Each row is a point on a landscape with many valleys, with its height.
From any point a ball rolls to the lowest of the 3 points nearest to it. It stops when none of these is lower. Distance is the straight distance between rows; heights are no part of it.
telat: [133 139 192 129 106 150  93  56 165 135 154 153 112 104 155 145 136 124
 136 137 211]  height 4.10
Gis: [148  93 108 163 100 163 124 144  85 134 135 101 140 170  83 157 113  95
 124 132  74]  height 1.80
Vup: [149 119 112 167 120 153 137 140 106 108 111 118 134 172  65  96 110  83
 134 127  74]  height 1.61
potu: [125 129  80  94 180  88 141 125  89 146 140 152 128  76 152 138 166 109
 106  78 158]  height 3.93
forus: [144 122  83 110 203 118 103 121  73 167 116 129 174  77 146 133 170 120
  62  75 143]  height 5.23
mes: [142  99  96 156 133 161 133 137  77 119 145 115 128 168  84 133 119 102
 145 132  75]  height 0.89
Bepi: [112 144 157 134  75  91 128 115 174 106 119 117 111 170 139  52  68 122
 136  71 125]  height 3.41
vom: [129 136 179 126 119 127  82 102 153 117 130 156 134 152 177 127 123 149
  83 171 182]  height 3.43
tezov: [ 92 142 159 121 132 144  95 116 153 109 121 169 150 142 137 128 176 127
 112 199 185]  height 2.41
ral: [119 124  88 112 135 143 132 163 145  99 125 142 106 101 115 135 168 133
 146 170 128]  height 2.03
zupu: [ 80 152 115 106 138 118 120 136 167  89 107 133 135 117 119 147 181 139
 128 216 123]  height 2.78
monu: [150 129  98  85 185 100 160 141 102 182 132 148 147 122 161 186 144 132
  99  73 117]  height 6.14
pone: [115 146 190 121  99 110 105 108 176 130 127 116 135 152 166  96  89 147
 120 118 144]  height 3.03
gule: [176 142  88 114 168 131 155 149  80 178 132 118 132 130 145 172 147 115
 117  82  96]  height 2.59
pelok: [129 141 186 118  85 134  92  78 181 137 123 143 118 142 152 128 118 139
 109 148 175]  height 3.60
noto: [102 124  93 116 134 139 141 146 125 108 121 140 109  99 104 147 176 138
 154 190 117]  height 2.11
fam: [ 98 109  83  97 144 103 173 130 150 142 158 157 102  49 157 146 187 127
 145 137 147]  height 3.72
fum: [179 138  87 149 183  71 202 166 102 146 126  76 175 160 125 155  81 177
 113  98  65]  height 3.36
Vugu: [130 120 215 140  97 157  94  62 154 161 153 151  99  88 118 143 128 124
 153 145 213]  height 3.81
vuk: [175 148 100 107 162 103 169 173  98 166 126 114 143 154 133 147 113 142
 100  94  78]  height 1.90
Gudid: [139 116  66  95 131 150 148 144 105 110 136 131  82 109 102 143 164 121
 156 142 107]  height 2.31
Zulop: [163 131  94 129 152 125 156 161  94 179 134 126 148 177 126 171 121 118
 127 108  59]  height 1.26
Baket: [137 116 123 143 137 137 114 143 128  69  90 130 112 145  97  85 129 113
 120 162 119]  height 4.70
Lagu: [159 107  89 117 135 132 138 147  97 146 139 121  92 134  99 161 153  93
 158 122  90]  height 0.98
Ran: [137 137 210 133  71 159 100  90 153 150 143 143 111 101 126 145 113 132
 169 129 206]  height 3.61
tunuk: [142  99 135 176 146 148 131 118 101  89 120 113 153 185  71  82 100  83
 129  98 109]  height 5.54
tufoz: [154 130  80 113 142 129 162 154  89 144 144 150  93 117 109 160 147  94
 152 120 106]  height 1.49
zulun: [102 143 170 144  63  96 147 126 171 135 117  92 125 159 144 108  69 149
 147  66 108]  height 0.70
Meso: [ 75 129  88  97 124 143 144 135 171 114 135 132 125  79 128 148 201 148
 138 207 137]  height 3.52
rit: [157 113  92  93 133 135 147 147 100 143 146 144 107 123 136 148 165 102
 134 105  97]  height 2.37
tifif: [137 144 202 132  84 155 108  85 137 181 124 126 108 113 171 144 107 134
 144 129 188]  height 3.55
tok: [ 94 119  81 110 125 126 152 130 154 114 141 135 103  75 117 157 159 165
 144 186 131]  height 2.79
sof: [ 94 135 121 116 137 132 107 130 154 101 122 145 155 138 126 143 154 159
 111 220 144]  height 2.27
num: [160 122  78 132 132 163 135 152  92 159 129 119 119 162  87 151 119  99
 146 131  69]  height 0.82
Poti: [ 91 155 198 138  31 120 132 135 153 174 110 102 143 159 127 134  91 132
 194  82 135]  height 1.45
ris: [128 142 173 123 136 127  67 103 162 136 142 181 153 150 158 124 134 140
 106 185 186]  height 3.54
kamoz: [136  97 124 181 134 144 127 122  95 100 124 113 144 172  66  73  85  79
 110 107 106]  height 5.13
rig: [167 156 105  97 173 122 176 154  88 189 129 122 140 155 147 165 138 132
 106 102  86]  height 2.15
banan: [155 125  95 144 119 145 145 149  85 153 125 104 132 176  97 162 109 107
 125 118  44]  height 4.49
Kidog: [ 91 129  76  98 130 132 171 118 141 130 129 129  76  79 122 152 161 146
 149 145 122]  height 3.35
gok: [128 115 137 141 122 114 117 119 163  59 109 107 117 150 110  60  73 102
 125 116 116]  height 6.61
peke: [138 158 216 130  84 163 112  87 151 160 125 128 120 113 114 150 113 148
 160 105 189]  height 3.45
nuneb: [ 75 128 107 118 127 127 129 144 161 108 109 156 137  98 130 157 192 160
 118 225 144]  height 3.16
dumev: [132 121  83 103 189 124 158 133  98 171 152 145 118  85 140 155 151 114
 111  82 149]  height 2.99
luta: [ 95 160 174 147  51 101 120 100 179 139 119 101 130 167 167  99  89 151
 145  85 139]  height 0.92
lelo: [172 129 105  98 206  98 135 155  73 184 118 100 165 131 143 171 138 167
  74  66  89]  height 4.24
per: [135 151 189 134 105 154  74  81 158 122 129 173 133 141 160 114 136 113
  90 163 193]  height 3.87
sov: [159 123  84 121 127 162 146 141  98 122 133 127 104 123  88 142 129  97
 146 140 103]  height 1.18
pitu: [146 113 118 154 144 144 127 142 111  83 121 105 139 144  79  68  94 101
 128 116 112]  height 3.49
nasu: [142 115 115 147 136 184 146 165  92 100 134 124 102 145  82 136 121  92
 157 142  97]  height 1.27
Pape: [109 122  61 115 184 116 133 110  77 133 151 169 131  31 160 101 149 127
  92 100 168]  height 5.29
bogam: [ 74 133 173 151  60  88 152 134 160 135 133 103 126 172 135 122  51 139
 179  67 114]  height 0.84
vunu: [147 109  96 134 198 105 121 126  76 166 108 127 179 109 141 139 172 155
  77  80 110]  height 5.35
bika: [137 135 137 127 124 121 108 139 146  45 107 112 121 132 131  82 125 139
 119 165 135]  height 4.97
muge: [125 152 176 138 103 131  96  93 161 133  97 134 135 157 176 127 115 145
  98 144 161]  height 3.92
novo: [118 131  86 106 124 149 139 150 116  93 122 142  96 115  92 124 158 115
 155 171 114]  height 0.77
Nik: [122 119  86  91 170 118 145 128 114 132 149 155  91  62 145 129 159 118
 144 109 141]  height 3.07
doz: [140 122 111 155 148 135 123 143 124  64  98 109 125 145 100  79 108 115
 137 135 106]  height 4.56
mik: [102 149 191 141  61 132 119 100 177 170 113 120 127 144 136 142  85 140
 159  90 153]  height 2.28
doni: [134 110 151 149 131 106 103 133 149  67 108 105 132 143 141  75 101 143
  97 137 125]  height 5.11
Kun: [114 113 130 140 133 145  94 134 145  57  99 130 123 147 119  74 126 130
 129 155 121]  height 4.83
Bet: [119 121 147 157 133 101 148 128 131  73 122  98 127 162 106  62  85  90
 146  80 126]  height 4.64
lubi: [114 125  89 108 130 124 148 155 125  85 141 144  84  89  94 151 165 119
 157 157 103]  height 2.04
gori: [144 114  84 122 198 103 113 120  66 163 116 122 169  77 149 136 158 141
  84  86 135]  height 5.20
Fet: [109 114  99  83 168 110 146 118 118 149 156 155  98  61 156 125 166 133
 118 133 149]  height 4.02
guper: [114 140 184 133  56 125 112  88 162 155 119 114 126 155 140 130  87 150
 135 110 151]  height 1.66
foz: [135 143 166 119  92 105  95 103 172 103 122 119 122 151 143  91 108 159
 104 165 138]  height 2.50
Pafem: [ 74 123 166 140  33  98 136 135 180 130 108 107 162 162 127 139  95 148
 199  86  88]  height 1.92
vetot: [103 140 181 145  39 106 120 124 168 147 117 105 137 172 142 120  79 153
 157  84 112]  height 0.88
Suf: [ 94 123 160 158  72  80 174 136 162 124 145 118 142 179 122  96  58 110
 182  46 119]  height 0.93
pid: [148 133  89  99 170 114 146 149  86 182 140 135 109  99 140 158 157 118
 132  84 118]  height 2.98
sena: [173 128 101 122 191  72 169 152  85 184 109  92 175 144 155 150 119 169
  91  80  91]  height 4.05
gigo: [114 136 136 120 140 121  96 138 157  93 115 163 153 133 136 110 152 134
 104 211 153]  height 1.78
Fize: [120 135 170 122  89 109 107 107 184 115 120 105 105 143 163  77  74 130
 121  87 128]  height 3.28
febul: [126 136 137 147 127 118  86 104 157  85 123 134 130 137 151 118 145 138
  82 196 164]  height 1.00
tig: [124 133 157 123 131 128  85 121 177  73 110 130 113 154 139 103 127 162
 101 172 142]  height 1.88
Muma: [106 157 206 147  64 156 100  92 144 168 103 112 125 131 139 144 117 135
 132 105 178]  height 3.17
zino: [127 123  90 111 203 114 114 114  74 150 139 145 161  57 149 134 159 118
  92  69 154]  height 4.84
Famu: [159 122 105 116 195 113 130 123  79 168 121 143 160 107 145 167 167 140
  92  85 128]  height 5.57
paf: [133 120 185 126 115 158  69  88 143 143 146 167 145 110 153 126 135 121
 109 184 201]  height 4.44
poso: [ 65 129 152 161  54  97 136 158 141 128 136 129 166 185 121 125  90 152
 213 100 103]  height 3.85
Sode: [106 118 101 132 124 127 141 143 158  84 101 129 130 124 120 136 169 151
 128 189 119]  height 3.34
Dem: [134 121  87 136 133 131 142 152 128  79 120 110 107 126  96 116 141 124
 157 171 113]  height 2.54
did: [134 117 151 166 139 128 131 135 116 103 119  90 150 172  94  55  74  87
 128  93 117]  height 5.89
puda: [138 123 114 123 114 157 117 148 147  71 117 129 115 129 112 121 156 157
 138 192 126]  height 4.00
Nov: [108 126 136 136 142 124 100 129 189  70 116 138 138 131 115 134 145 156
 108 203 135]  height 2.46
Makog: [140 114 213 129 105 166  82  83 154 151 152 168  99  86 144 132 115 139
 145 156 198]  height 4.03
zurep: [165 154 123 136 167  83 173 161  93 169 127  74 173 138 129 160 108 187
 108  94  62]  height 3.80
govub: [174 133  85 125 166  80 176 167  85 163 132 100 148 168 131 179  95 145
 117 104  51]  height 1.63
sig: [134 130  92  90 156 124 175 157  88 173 150 144 101  92 137 148 158 108
 143 104 127]  height 2.29
Mak: [ 92 137  98  94 153 111 167 104 117 145 159 151 110  31 164 125 173 121
 103  99 149]  height 4.66
Mez: [161 116  93 126 137 156 157 157  88 159 125 118 104 137 118 162 136  96
 158 135  71]  height 0.83
busit: [114 149 179 133  74 129 103  82 173 152 135 114 119 148 165 121 116 144
 102 119 167]  height 2.82
Sak: [133  97 115 179 139 181 140 123  89 134 126 102 159 182  52  94  92  77
 127 116  70]  height 2.09
bavog: [118 107  79 120 207 119  99 121  60 135 147 168 179  33 163 112 156 118
  74 104 155]  height 5.21
Virel: [127 123 170 157 103 105 158 136 146  98 128 110 133 149 121  73  76  92
 130  69 133]  height 3.73
kofu: [123 118 147 159 145 126 114 135 135  79 126  96 122 150 103  60  88 112
 115 117 112]  height 5.76
zum: [144 109  76  92 153 125 156 140 126 135 146 151 103  78 130 154 161 122
 158 109 120]  height 2.35
relu: [139 111  72 103 149 145 150 146 109 130 150 140  93  99 132 162 165 110
 157 125 119]  height 2.08
Gul: [130 138 191 130 109 151  67  88 153 143 156 162 128 119 164 131 132 126
 104 174 201]  height 4.16
numu: [179 125  93 136 131 110 164 158  87 164 140  90 155 158 133 166  78 149
 113 133  55]  height 0.71
revip: [127 125 106 136 132 154 128 155 112  91 129 137 116 131  98 118 141 102
 143 148 122]  height 1.65
reda: [109 140 167 124 127 140  79 110 147 109 145 153 141 131 149 135 139 142
  93 194 200]  height 2.97
foge: [ 73 130  97 111 137 122 156 129 154 146 128 148 108  55 133 144 189 147
 133 178 134]  height 3.27
lumun: [111 125 131 145 135 147 111 145 142  55 125 125 126 118 116 102 139 136
 133 176 107]  height 4.67
tubob: [168 136  83 125 144 150 149 160  90 146 131 115 126 147 116 176 127 108
 137 116  89]  height 0.79
bazu: [122 132 195 128  83 168  80  87 144 152 151 142 114 116 147 145 110 142
 135 141 213]  height 3.82
leza: [140 100 121 160 128 169 121 137  86  99 130 109 131 154  63  91 109  95
 151 119  92]  height 1.17
nedid: [118 154 204 147  68 133 101 101 168 167 115 121 132 135 160 126 102 137
 136 108 159]  height 2.55

Where does a ball stop that starts at each point below?
telat => guper
Mak => tubob
doni => novo
Makog => guper
bazu => guper
fam => tubob
